Each row is a point on a landscape with many peaks, with its height.
From any point a climber takes the steepest step (rise divided by distance) to one of its 5 nearest points. It stops when none of these is higher. Distance is the straight distance between rows; heights are no part of it.
K561 (h 563): [  0  -3   8   6 -10   5  19   3   0   9   7  -2  -2   5   2   3  -9   0
  -5  -4   0  -8  13   9  -5  -5  -6]
K872 (h 469): [ 1 -1  2  0  1  1 -1 -3  3 -1  0 -2 -4 -3 -3 -3  1 -6  1  2  3  3 -1 -1
  1  2  5]
K420 (h 562): [ -4  -4   3   7  -4   2   5   4   0   2  -6  -8  -5   8   6   8 -14   6
  -4  -6  -6  -9   9   4  -3  -6 -12]
K258 (h 581): [ -1  -3   8   9  -9   6  17   3   1   7   5  -4  -3   7   3   4 -10   2
  -6  -5  -2  -9  13   9  -5  -6  -9]
K842 (h 715): [ -6  -3  -2   5  -1  -4  -9   1   2   2 -22 -11 -10   8   3   8 -15   6
   0 -12  -8  -8   4  -6   1  -3  -6]
K939 (h 624): [ -3 -14   2  11   1  -5  -1   2   3   7 -23 -19 -16  15   8  17 -23   3
  -5 -16  -5 -10   9   0  -3  -3  -4]
K69 (h 686): [ -4   0  -2   2  -1   0  -8   2   4  -1 -12  -8  -9   3   1   3 -11   5
   0  -8  -8  -2   1  -6   2   0  -9]
K489 (h 447): [  4  -3   6 -12  -4   4  19   2  -3   7  16   1  14  -1   0  -1   7  -7
  -1   6   4  -5  11   9  -2  -9  -5]
K2 (h 234): [ -4   2 -13   5   7  -8 -28  -6  -2 -10  -6   9  -5  -8  -3  -2   6   2
   0   1   6   9 -17  -7   9  11   9]
K689 (h 387): [  3  -4   5 -11  -4   3  19   3  -4   8  14   2  10  -1  -1  -1   5  -7
  -1   4   5  -5  12   9  -2  -8  -5]
K833 (h 684): [ -3 -11   4   8   0   1   8   4   2   7 -12 -14  -7  11   8  15 -18   6
  -2 -10  -9 -10  14   4  -8  -8  -9]
K580 (h 660): [  0   2  -4   2   7  -2 -10  -4  -1  -3  -1   6   1  -1  -2  -6   5  -2
   2   3   5   6  -7  -4   2   8  12]
K118 (h 598): [ -6   1  -5   3   4  -2 -14   1   5  -1 -10  -7 -12   3  -2   2  -9   5
   2  -8  -9   5  -4 -10   1   5  -5]
K322 (h 252): [ -1   5 -13  -4   5  -8 -17  -4  -2  -7  -1  13  10  -7  -7  -5  15   1
   1   4   6   6 -18  -8   5   9  12]
K105 (h 679): [ -9  -1  -6   4   3  -5 -15   1   6   1 -19  -8 -12   6  -3   5 -12   7
   2 -12 -11   1  -4 -12   0   3  -3]
K28 (h 300): [  1   4  -9  -1   7  -5 -13  -4  -2  -5  -2  11   6  -3  -3  -6  10   0
   2   4   7   5 -11  -4   3   9  13]
K993 (h 245): [ -3   2  -9   6   8  -5 -22  -4  -2  -7  -3   6  -5  -3  -2  -2   3   1
   0   0   4   9 -12  -4   7  11   9]
K361 (h 236): [ -3   2 -13   8   8  -5 -27  -2  -2  -8  -6   5  -9  -3  -3   0   1   3
   0   0   1  11 -13  -5   8  11   6]
K306 (h 555): [ -1  -3   8   9  -7   6  15   3   2   7   4  -6  -4   7   4   6 -12   3
  -5  -6  -4  -9  13   8  -7  -7  -9]
K858 (h 735): [ -3 -11   1   8   1  -2   2   4   1   6 -19 -14 -10  13   8  15 -19   5
  -3 -11  -7 -10  11   1  -4  -6  -7]
K564 (h 508): [  9  13   6  -7  -2   2  13   3  -4  -6  23  14  16 -14  -3 -11  25  -2
   5  16   5   3 -11   5   0   5   9]
K205 (h 582): [  0   3  -6   0   7  -4 -12  -4  -3  -4  -2   9   4  -2  -3  -6   8  -1
   2   3   6   5  -9  -4   2   8  13]
K339 (h 473): [ -2   2  -1   3   2   1  -8  -1   4  -3  -2  -6 -10   0  -1  -1  -5  -1
   1  -4  -3   6  -3  -5   3   5  -1]
K919 (h 588): [ 0 -3  5  2 -8  2 10  3  1  4  2 -3 -4  0 -2  1 -6 -3 -4 -2  2 -7  6  6
  1 -2 -6]
K100 (h 225): [ -7  -6  -2   8   0  -7 -13  -1   3   4 -26 -14 -14  12   4  10 -18   5
  -2 -15  -7  -9   3  -6   1  -2  -3]
K999 (h 656): [  3  -2  13   3 -13  10  28   2   2  14   9  -4   2   6   3   2  -9  -1
  -3  -6   1  -6  20  11 -10  -9  -6]
K400 (h 237): [ -3   2 -17   7   8  -7 -34  -4  -1 -11 -12   7 -12  -7  -3   1   2   5
   1   1   1  12 -18  -9  11  11   5]
K516 (h 838): [ -4  -1  -1   3  -3   0  -4   2   2  -1 -12  -8  -8   5   3   5 -12   5
  -1  -8  -8  -4   3  -3   2  -3 -11]
K635 (h 593): [  4   8  -7  -7   6  -4  -5  -1  -3  -6   5  13  14  -5  -1  -9  15   2
   4   8   4   6 -13  -4   1   6   9]
K766 (h 341): [ 6  8  8 -8 -1  3 11 -2 -3 -6 18 10 15 -9  2 -9 19  0  3 15  1  3 -6  3
 -3 -3  4]
K440 (h 501): [ -3  -4   7  10  -6   5  13   3   1   5   1  -8  -4   8   6   8 -13   4
  -5  -6  -6  -9  13   7  -7  -7 -11]
K414 (h 453): [  2   6 -10  -5   6  -5 -11  -2  -2  -5   0  13  11  -5  -3  -7  13   1
   2   5   6   6 -14  -5   3   8  11]
K186 (h 672): [ 2  2 -2 -1  6  0 -5 -4  0 -3  0  5  3 -2 -2 -6  6 -4  3  4  5  6 -5 -3
  0  4 11]
K44 (h 243): [ -5   1 -18   9  10  -6 -31   3  -1  -8 -14   1 -14   0  -5   5  -5   6
   0  -2  -6  10 -15 -10   7  10   4]
K178 (h 599): [ -1   2  -2   3   6   0 -10  -3   2  -3  -1  -1  -7   0  -2  -4   0  -2
   2   0   3   8  -5  -4   2   7   8]
K74 (h 355): [ -3   2  -8   6   8  -3 -20  -2  -1  -5  -2   3  -8  -1  -2  -1   0   1
   0  -1   2  10 -10  -5   6  10   8]
K104 (h 722): [ 4 -3  4 -8  0  2  7 -3 -1  1  4  3  6 -5 -3 -3  7 -7  2  8  4  1  3  1
 -1 -6  3]
K238 (h 394): [ 6  6  2 -9  4  0  5 -1 -2 -5 10 10 14 -6  3 -8 15  0  5 12  1  5 -6  0
 -3 -1  5]
K776 (h 373): [-3  1  1  2 -3  1 -4  2  4 -3 -5 -8 -9  1  0  1 -9  2 -1 -5 -5  0  0 -4
  3  1 -9]
K94 (h 564): [ -6  -6  -1   7  -1  -5  -9   1   2   4 -24 -13 -12  11   4  10 -17   5
  -1 -13  -7  -9   5  -5   0  -3  -5]
K632 (h 541): [ -2   2  -5   5   7  -1 -15  -3   1  -4  -1   1  -7   0  -2  -2   0  -1
   1  -1   2   9  -7  -4   3   9   7]
K14 (h 50): [ -6 -11   0  12   0  -7 -11  -1   3   5 -26 -19 -18  15   7  14 -21   3
  -5 -18  -5  -9   5  -3   2  -1  -3]
K244 (h 240): [ -4   2 -16   8   9  -5 -29   0  -2  -7 -10   3 -13  -1  -3   4  -3   5
   0  -1  -3  12 -14  -8   7  10   4]
K835 (h 535): [ -3   2  -2   4   4   1 -11  -1   3  -3  -1  -5 -10   0  -2  -1  -4   0
   1  -3  -2   8  -4  -5   3   6   1]
K978 (h 565): [ 0  1  1  2  3  1 -5 -3  3 -3  0 -3 -6 -1 -3 -4  0 -4  2  0  2  6 -3 -3
  2  5  5]
K541 (h 566): [  4  -3   6 -11  -2   3  15   0  -3   4  14   2  13  -3  -1  -1   9  -7
   0   8   4  -3   8   6  -2 -10  -3]
K881 (h 661): [ 2 -4  4 -8 -4  2 14  1 -2  6  8  1  7 -3 -3  1  4 -8 -1  5  4 -4  9  6
  0 -6 -2]
K171 (h 552): [  8  11   3  -8   1   1   8   1  -3  -8  18  12  16 -10   1 -10  21   1
   4  15   3   5 -11   3   0   4   7]
K779 (h 292): [  1   7 -12  -5   5  -7 -15  -3  -2  -7   0  13  11  -7  -7  -5  16   1
   2   5   6   6 -18  -8   5   9  11]
K757 (h 559): [-1 -3  5  4 -8  3  8  3  1  2  1 -4 -5  1  0  1 -7 -1 -5 -2  0 -7  6  5
  1 -2 -7]
K843 (h 510): [ -7  -5  -3   6  -1  -6 -13  -1   3   3 -25 -12 -12  10   2   9 -16   6
   0 -14  -8  -8   3  -7   1  -2  -4]
K234 (h 293): [ 4 -3 10 -5 -9  7 29  3 -1 14 12  1  6  4  3 -2 -1 -4  0 -3  5 -6 19 12
 -8 -8 -6]
K62 (h 771): [ -4  -4  -1   4  -2   0  -3   3   1   1 -17 -10  -8   8   5   8 -15   7
  -1  -9  -8  -8   6  -2   0  -4 -10]
K427 (h 539): [ 6  8  0 -9  4  0  4  0 -3 -7 11 11 15 -7  2 -9 17  1  5 12  2  6 -9  0
 -2  1  6]
K623 (h 199): [ -4   2 -11   7   9  -4 -23   0  -1  -5  -5   1 -11   0  -2   2  -3   3
   1  -2  -1  11 -11  -6   6  10   4]
K676 (h 680): [ -4  -6   3   8  -1   2   5   4   0   4  -9 -10  -6  10   8  11 -16   6
  -2  -7  -8  -9  11   4  -5  -7 -11]
K694 (h 288): [  5   2  10 -10  -3   5  13  -2  -3   0  20   6  16  -6   0  -4  17  -4
  -1  13   1  -1   2   5  -3 -11  -1]
K8 (h 779): [  4  -2   4 -10   0   3   9  -3  -2   0   8   4  10  -5  -2  -3  10  -6
   3  10   2   1   3   2  -3  -7   2]
K536 (h 596): [ 1 -2  3 -2 -2  2  3 -1  3 -1  0 -3 -4 -3 -4 -2  0 -7  0  1  3  1  1 -1
  2  0  2]
K606 (h 572): [  7  11   1  -8   2   0   5   0  -3  -8  15  12  16  -9   1 -10  19   2
   4  13   3   5 -11   1   0   4   6]
K424 (h 157): [ 5  4 10 -9 -2  4 12 -3 -3 -2 18  7 16 -7  0 -6 18 -3  1 14  1  1 -1  4
 -4 -9  1]
K57 (h 626): [  0  -2  12   9 -10   8  22   1   3  12   7  -7  -1   8   4   5 -11   1
  -4  -6  -3  -8  17   9  -9  -9  -8]
K950 (h 634): [ 1  1 -1  1  5  0 -7 -4  1 -3 -1  1 -3 -2 -3 -5  3 -5  2  2  4  6 -4 -3
  1  5 10]
K264 (h 499): [ 3 -5  5 -7 -6  3 20  3 -3 10 10  2  6  0 -1  1  1 -6 -2  1  5 -6 12  9
 -2 -6 -4]
K460 (h 789): [ -5  -2  -2   3  -2  -1  -6   2   2   0 -15  -9  -8   6   3   6 -14   6
  -1  -9  -8  -6   3  -4   1  -3 -10]
K890 (h 619): [ -8  -3  -3   5   0  -5 -14  -1   5   3 -23 -11 -13   9   0   7 -14   6
   0 -14  -9  -6   1  -9   1   0  -4]
K809 (h 557): [  4   0   5 -10   1   3   9  -3  -2  -2  10   6  12  -6   0  -5  12  -4
   3  12   2   3   0   2  -3  -7   2]
K830 (h 605): [  6   9  -3  -8   5  -2  -1   0  -4  -7   9  12  15  -6   1  -9  16   3
   5  10   3   6 -12  -2   1   5   7]
K651 (h 377): [ -7   1 -11   6   9  -4 -21   3   2  -3 -10  -3 -14   2  -4   4  -8   5
   1  -6  -8  10 -10 -10   2   8   0]
K485 (h 214): [  3  -3   8 -10  -5   5  27   3  -3  11  17   0  12   3   4  -3   4  -6
   0   1   5  -7  17  12  -6  -8  -6]
K294 (h 192): [ -2   4 -12   0   6  -9 -20  -6  -1  -7  -3  12   5  -7  -6  -4  12   0
   1   3   7   6 -17  -7   6  10  12]
K133 (h 376): [  5  -3  12  -8  -9   8  34   3  -1  13  16  -1   9   3   6  -4   1  -5
   1  -2   5  -7  23  14 -10 -11  -7]
K55 (h 554): [ 10  15   1  -8   0   0   4   3  -5 -10  22  13  18 -15  -4 -10  25  -1
   6  14   8   5 -15   3   4   9  10]
K413 (h 46): [ -1   4 -10   1   6  -6 -17  -5  -2  -6  -3  11   4  -4  -4  -5   9   0
   1   2   7   5 -13  -5   5  10  12]
K656 (h 421): [ -3  -3   4   7  -6   3   7   4   1   1  -1  -7  -5   5   4   5 -12   4
  -4  -5  -4  -8   8   5  -1  -5 -11]
K690 (h 354): [ -3   1   0   2   0   2  -6   0   5  -3  -3  -7 -10  -1  -1   0  -6   0
   0  -4  -3   4  -2  -5   3   3  -4]
K327 (h 694): [-1 -3  5  6 -9  3 13  3  0  5  4 -3 -4  4  1  3 -8  0 -6 -3  0 -8  9  8
 -2 -4 -8]
K696 (h 316): [ -4 -12   1  12   0  -6  -7   0   3   5 -25 -20 -17  15   8  15 -22   3
  -6 -18  -5  -9   7  -2   0  -1  -3]
K349 (h 641): [ -9  -1  -9   4   7  -5 -17   1   6   0 -16  -6 -13   5  -4   6 -11   7
   2 -10 -11   4  -7 -12   0   6  -2]
K892 (h 687): [ 2 -4  4 -4 -6  2 10  1  0  4  4 -1  0 -3 -4  0  1 -7 -2  3  4 -4  6  4
  1 -3 -1]
K534 (h 303): [ 2 -3  7 -1 -9  5 23  4 -2 12  9  0  3  3  0  0 -4 -4 -3 -2  4 -7 15 11
 -5 -6 -5]
K686 (h 430): [-3  0  2  2 -4  1 -2  2  4 -2 -4 -7 -8  0  0  1 -8  1 -2 -5 -4 -2  1 -2
  3  0 -9]
K637 (h 798): [ 3  0  1 -4  4  1  1 -4  0 -2  0  4  3 -3 -3 -5  6 -6  4  6  4  4 -2 -2
 -1  0  9]
K449 (h 695): [ 3 -5  3 -7 -3  2 11  0 -1  4  5  1  4 -4 -4 -1  4 -8  0  5  4 -1  5  4
  0 -6  0]
K654 (h 706): [ 3 -3  3 -6 -2  2  7 -2  1  1  2  0  1 -5 -4 -2  4 -8  1  5  4  0  3  1
  0 -4  2]
K816 (h 194): [ -3   2 -11   4   7  -7 -22  -5  -2  -7  -4  10  -1  -5  -3  -4   7   0
   0   1   7   7 -14  -5   7  11  12]
K212 (h 733): [ -4  -4   1   6  -3   1   2   5   0   1 -11  -9  -6   8   6   9 -14   7
  -2  -8  -7  -9   8   1  -1  -5 -11]
K878 (h 682): [ -3  -2   1   5  -5   1   1   3   2  -1  -7  -7  -7   4   4   4 -12   5
  -3  -6  -6  -6   5   1   1  -4 -12]
K721 (h 666): [  2  -2  14   7 -12  10  26   1   3  13   8  -6   0   7   4   4 -10  -1
  -4  -6  -1  -8  19  10 -10 -10  -7]
K944 (h 378): [ 2 -4  5 -3 -9  4 20  4 -2 10  8  1  2  1 -1  1 -3 -5 -3 -1  5 -6 12 10
 -3 -4 -4]
K969 (h 257): [ -9   0 -15   7  10  -6 -24   4   2  -4 -15  -3 -15   4  -5   7  -9   7
   0  -6  -9   8 -13 -11   2   9   3]
K451 (h 470): [  3  -2  10   1 -11   8  27   3   0  13   9   0   2   5   2   0  -6  -3
  -2  -5   3  -6  18  11  -8  -7  -5]
K273 (h 390): [  4   0   9 -11  -2   5  14  -1  -4   1  19   4  17  -5   0  -4  14  -5
  -2  12   2  -2   5   6  -3 -11  -1]
K591 (h 339): [ -2   2  -6   5   7  -4 -17  -4  -1  -5  -1   5  -4  -1  -2  -4   3  -1
   1   0   4   8  -8  -4   5  10  10]
K856 (h 340): [ 3 -4  6 -9 -6  4 23  4 -3 11 13  1  9  2  1 -1  2 -6 -1  1  6 -6 15 11
 -4 -7 -5]
K456 (h 502): [ -2  -2   5   6  -7   3   8   4   1   2   1  -5  -6   4   2   3 -10   2
  -5  -4  -2  -8   7   6   0  -4  -9]
K192 (h 388): [  3   9 -11  -8   5  -6 -12  -1  -3  -7   3  13  14  -8  -5  -6  17   2
   3   7   5   7 -17  -7   4   8   9]
K819 (h 158): [ -2   2 -18   6   8  -8 -37  -5   0 -13 -15   7 -14  -9  -4   0   3   6
   2   1   1  12 -21 -12  11  12   5]
K180 (h 569): [-1 -2  4  3 -7  2  6  2  2  0  0 -5 -6  0  0  1 -7 -1 -5 -3  0 -5  5  4
  2 -2 -8]
K558 (h 737): [ -4 -10   1   8   0  -2  -1   3   1   5 -21 -14 -10  12   7  14 -19   5
  -2 -12  -6 -10   9   0  -3  -4  -6]
K768 (h 736): [  7  -3  17  -5 -14  12  37   0   1  14  12  -4   8   2   6  -1  -4  -6
   1  -4   2  -6  27  14 -12 -15  -8]
K817 (h 448): [ -1   2  -6   3   7  -3 -14  -4  -1  -4  -2   7   0  -1  -2  -5   5  -2
   1   2   6   6  -9  -3   3   9  12]
K715 (h 398): [  4  -1   7 -11  -1   4  12  -2  -3   1  15   5  14  -5  -1  -3  14  -5
   1  12   2   0   4   5  -3 -10  -1]
K940 (h 531): [-2 -1  3  3 -6  2  1  2  3 -2 -3 -6 -8  1  0  1 -9  1 -3 -4 -2 -4  3  1
  3 -1 -9]
K191 (h 395): [  5   0   9 -12  -3   6  18   1  -4   5  22   2  17  -3   0  -3  12  -6
  -3   9   4  -5   9   8  -3 -11  -4]
K504 (h 567): [  9  14  -1  -8   1  -1   1   3  -4 -11  19  12  17 -12  -3  -9  22   1
   5  13   6   6 -15   1   4   9   8]
K645 (h 652): [ 3  5 -4 -5  6 -2 -3 -3 -2 -4  2 10 10 -3  0 -8 11 -1  4  8  4  5 -8 -3
 -1  4 10]
K386 (h 681): [ 4  2 -1 -4  6 -1 -1 -4 -1 -2  0  7  6 -3 -2 -7  9 -3  4  7  4  5 -5 -3
 -1  3 10]
K946 (h 636): [ 0 -3  4  0 -8  3  8  2  2  2  2 -2 -4 -2 -3  0 -4 -4 -4 -1  2 -5  5  5
  2 -2 -5]
K439 (h 685): [ -6   1  -8   4   7  -2 -16   1   4  -2  -9  -5 -12   3  -3   3  -8   5
   2  -7  -8   8  -7 -10   2   6  -2]
K506 (h 241): [ -3   2 -17   9   9  -6 -32   0  -2  -9 -12   4 -13  -3  -4   3  -2   5
   0   0  -2  12 -16  -9   9  10   4]
K24 (h 774): [-10  -4  -5   7   3  -8 -18  -2   7   2 -24  -9 -15   8  -2   7 -14   7
   1 -15 -11  -4  -3 -11   0   2  -1]
K612 (h 663): [ 1 -2  4 -1 -5  2  6 -1  2  1  1 -3 -4 -3 -4 -1 -2 -6 -2  1  3 -2  2  1
  3 -1 -1]
K389 (h 704): [  4  -4   4 -10  -2   3  12  -1  -2   3   8   2   9  -5  -3  -1   7  -8
   1   8   4  -1   6   4  -1  -8  -1]
K263 (h 610): [  3   5  -7  -5   6  -4  -7  -2  -3  -4   1  12  11  -3  -2  -7  13   1
   3   6   5   5 -11  -4   1   7  11]
K783 (h 492): [ -3  -5   5   9  -3   3   9   4   0   4  -4  -9  -5   9   7   9 -14   5
  -3  -6  -7  -9  12   5  -6  -7 -11]
K695 (h 545): [  9  14   4  -7  -1   1   9   2  -3  -9  21  13  17 -13  -2 -10  23   0
   5  15   5   4 -13   4   1   7   8]
K144 (h 367): [  4  -4   6 -11  -4   4  22   3  -3   9  16   2  13   0   1  -1   5  -7
  -1   2   5  -6  14  10  -3  -8  -5]
K611 (h 654): [ -7   0  -4   2   2  -3 -12   1   5   0 -15  -8 -11   5  -1   5 -12   6
   1 -10 -10   0  -2 -10   1   1  -6]
K32 (h 142): [ -1   5 -12  -2   5  -7 -16  -4  -2  -6  -2  12   8  -6  -5  -5  13   1
   1   4   7   5 -15  -7   4   9  12]
K465 (h 542): [  4  -2   6 -11  -2   4  13  -1  -3   3  14   3  14  -4  -1  -2  11  -7
   0  10   3  -2   6   5  -2 -10  -2]
K821 (h 778): [ 1  3 -6  0  7 -3 -9 -4 -2 -3 -2  8  4 -1 -2 -6  8 -2  2  4  6  6 -9 -4
  1  7 12]
K155 (h 379): [  4  -3   7 -12  -4   5  23   3  -4   9  20   1  15   0   2  -3   7  -6
  -2   5   6  -7  14  11  -4  -9  -5]
K270 (h 317): [ -5  -8  -1   9   0  -5  -9   0   2   5 -25 -15 -14  13   5  12 -19   5
  -3 -15  -6  -9   6  -4   1  -3  -3]
K404 (h 458): [ -3  -7   9   9  -4   5  14   2   3   9   0 -12  -4   9   8  10 -15   5
  -4  -8  -8  -9  16   6  -9 -10 -12]
K266 (h 392): [  7  10   9  -7  -2   3  13   0  -3  -6  21  12  15 -11   1 -10  22  -1
   3  16   2   3  -8   4  -2  -1   6]
K448 (h 632): [ -4 -10   0   9   0  -4  -4   2   2   5 -24 -17 -14  14   7  14 -20   4
  -3 -14  -5 -10   7  -1  -1  -4  -4]
K411 (h 521): [ -4   2  -5   4   6  -1 -14   1   4  -2  -5  -5 -11   2  -2   1  -7   3
   2  -5  -6   9  -6  -8   2   7  -2]
K984 (h 329): [ -8  -5  -2   8   0  -8 -16  -3   4   3 -26 -13 -15  11   2   9 -17   5
  -1 -16  -8  -8   2  -8   2  -1  -2]
K988 (h 697): [ 2 -4  3 -5 -4  2  9 -1  1  3  3  0  1 -4 -5 -1  2 -8 -1  4  4 -2  5  3
  1 -4  0]
K65 (h 651): [ -3 -10   5   8   0   2   9   4   3   8  -9 -14  -6  11   9  15 -18   5
  -2 -10  -9  -9  15   5  -8  -8 -11]
K98 (h 503): [  7  10   6  -8   0   2  10   0  -3  -7  18  12  15 -10   1 -10  21   0
   4  15   2   4 -10   3  -2   1   5]
K733 (h 584): [  7  12  -4 -10   4  -2  -3   2  -4  -9  12  12  17  -9  -2  -8  19   3
   5  10   4   7 -15  -2   3   7   7]
K342 (h 402): [ 2 -4  5 -4 -8  3 17  3 -1  9  7  1  2  0 -2  1 -1 -6 -3  0  5 -6 11  9
 -1 -4 -4]
K672 (h 457): [ -3  -3   6   8  -6   4  11   4   1   4   1  -6  -4   7   5   6 -13   4
  -5  -5  -4  -9  10   7  -4  -5 -11]
K187 (h 574): [-1  1 -1  4  5  1 -9 -2  3 -3 -1 -3 -8 -1 -2 -3 -1 -2  1 -2  1  7 -4 -4
  2  6  4]
K90 (h 691): [ 3 -1  2 -5  3  1  3 -3  1 -1  1  2  3 -4 -3 -4  6 -7  3  7  3  3  0 -1
 -1 -1  7]
K629 (h 556): [ -2  -4  11  10  -7   7  17   2   3  10   5 -10  -2   9   6   7 -13   3
  -5  -7  -6  -9  16   8  -9  -9 -10]
K487 (h 472): [ -4   1  -1   2  -1   0  -8   1   4  -2  -8  -7 -10   2   0   1  -9   3
   0  -6  -7   2  -2  -6   3   2  -8]
K156 (h 365): [ 5  3  3 -8  3  1  6 -3 -2 -4  7  8 12 -5  1 -7 13 -2  4 11  1  5 -3  0
 -4 -3  5]
K406 (h 318): [ -3   2  -8   6   8  -2 -19  -1   0  -4  -3   0 -10   0  -2   0  -3   2
   1  -2  -1  11  -8  -5   4   9   4]
K553 (h 428): [-1  0  2  2  0  2 -4 -2  4 -3 -1 -5 -8 -1 -3 -2 -3 -4  0 -1  0  3 -2 -3
  3  3  1]
K479 (h 571): [  8  13  -1  -9   2  -1   2   2  -4 -10  16  12  16 -10   0 -10  20   2
   4  12   5   6 -14   0   2   7   6]
K610 (h 720): [  5  -2  16  -1 -14  11  33   0   1  15  10  -5   5   5   5   0  -7  -4
  -1  -5   2  -6  24  12 -10 -13  -7]
K501 (h 625): [ 5  3 -1 -6  6  0  1 -3 -2 -3  3  8 10 -3  0 -8 11 -2  5  9  3  5 -5 -2
 -2  1  8]
K855 (h 417): [  5   1  10 -12  -3   5  16   0  -4   3  21   3  18  -4   0  -3  14  -5
  -2  11   3  -4   7   7  -2 -11  -2]
K143 (h 568): [ -3  -2   3   4  -6   2   3   4   1  -1  -3  -7  -6   3   3   3 -11   3
  -4  -5  -4  -6   5   3   2  -3 -11]
K353 (h 648): [ -7  -1  -4   3   1  -4 -13   0   5   1 -19  -9 -11   6   0   6 -13   6
   1 -12 -10  -4   0  -9   1   0  -5]
K741 (h 655): [ 4 -1  2 -7  3  2  5 -3  0 -1  2  4  5 -4 -2 -5  8 -6  4  8  3  4  0 -1
 -2 -3  6]
K46 (h 609): [ 0 -1  4  0 -5  2  2  0  3 -1  1 -5 -6 -3 -3 -1 -3 -5 -2  0  1 -1  2  0
  3  0 -2]
K891 (h 442): [ 1 -3  5  0 -9  4 18  3 -1  8  6  0 -1  1 -2  1 -4 -4 -5 -2  4 -7 11  9
 -2 -4 -5]
K167 (h 449): [ 0  0  3  1 -2  2 -2 -1  4 -2  0 -5 -8 -2 -3 -2 -3 -3  0 -1  0  2  0 -2
  3  2 -1]
K788 (h 233): [ -4   1 -14   4   7 -10 -31  -8   0 -12  -8  10  -5 -10  -4  -2   8   2
   2   1   5   9 -20  -9  10  12   9]
K315 (h 524): [  6  11  -8  -9   4  -4  -8   0  -4  -8   8  13  16  -8  -3  -7  18   2
   4   8   5   7 -16  -5   3   8   8]
K693 (h 250): [ -6   1 -15   8  10  -5 -25   3   0  -6 -11   0 -13   2  -4   5  -5   5
   0  -3  -5  11 -13  -9   5   9   2]
K860 (h 235): [ -3   2 -14   7   7  -7 -29  -4  -2 -10  -6   8  -8  -6  -3  -1   3   3
   0   1   3  10 -16  -6   9  11   7]
K930 (h 266): [ 5  3  4 -9  3  2  7 -2 -2 -4 10  8 13 -6  2 -7 14 -2  4 12  0  4 -3  0
 -4 -4  4]
K43 (h 186): [ 6  5  5 -8  1  2  8 -2 -2 -5 14 10 14 -7  2 -8 17 -1  4 14  0  4 -5  2
 -3 -4  4]
K298 (h 759): [ -3  -6   1   6  -2   0   1   4   0   3 -15 -11  -7  10   7  11 -16   7
  -2  -9  -7  -9   9   1  -3  -6 -10]
K893 (h 629): [  5   7  -3  -7   6  -2  -1  -1  -3  -5   5  11  13  -4   1  -8  14   1
   5   9   4   6 -10  -2  -1   3   8]
K499 (h 689): [  5  -2  13  -1 -12  10  32   1   0  14  10  -3   4   4   4   0  -5  -3
  -1  -5   2  -6  22  12 -10 -10  -6]
K532 (h 232): [ -4   2 -12   4   6  -9 -26  -7  -2 -10  -5  10  -2  -8  -5  -3   9   1
   0   1   6   7 -17  -7   8  11  11]

Call two points neighbours if one is among the 5 nearest of the other. Go from one point of each pair to the other, from neighbour to neighbour, staying as high as possible. Name the lowest point that can't be avoided.
K516 / K637 -> K143
K8 / K327 -> K919
K24 / K516 -> K611
K637 / K8 -> K90
K768 / K821 -> K258

Where does a climber stop that starts at each point below?
K788 -> K439
K404 -> K516
K167 -> K8
K180 -> K8
K696 -> K516
K14 -> K516
K270 -> K516
K553 -> K637
K485 -> K8
K766 -> K637
K629 -> K768
K819 -> K439
K872 -> K8
K534 -> K768
K564 -> K637
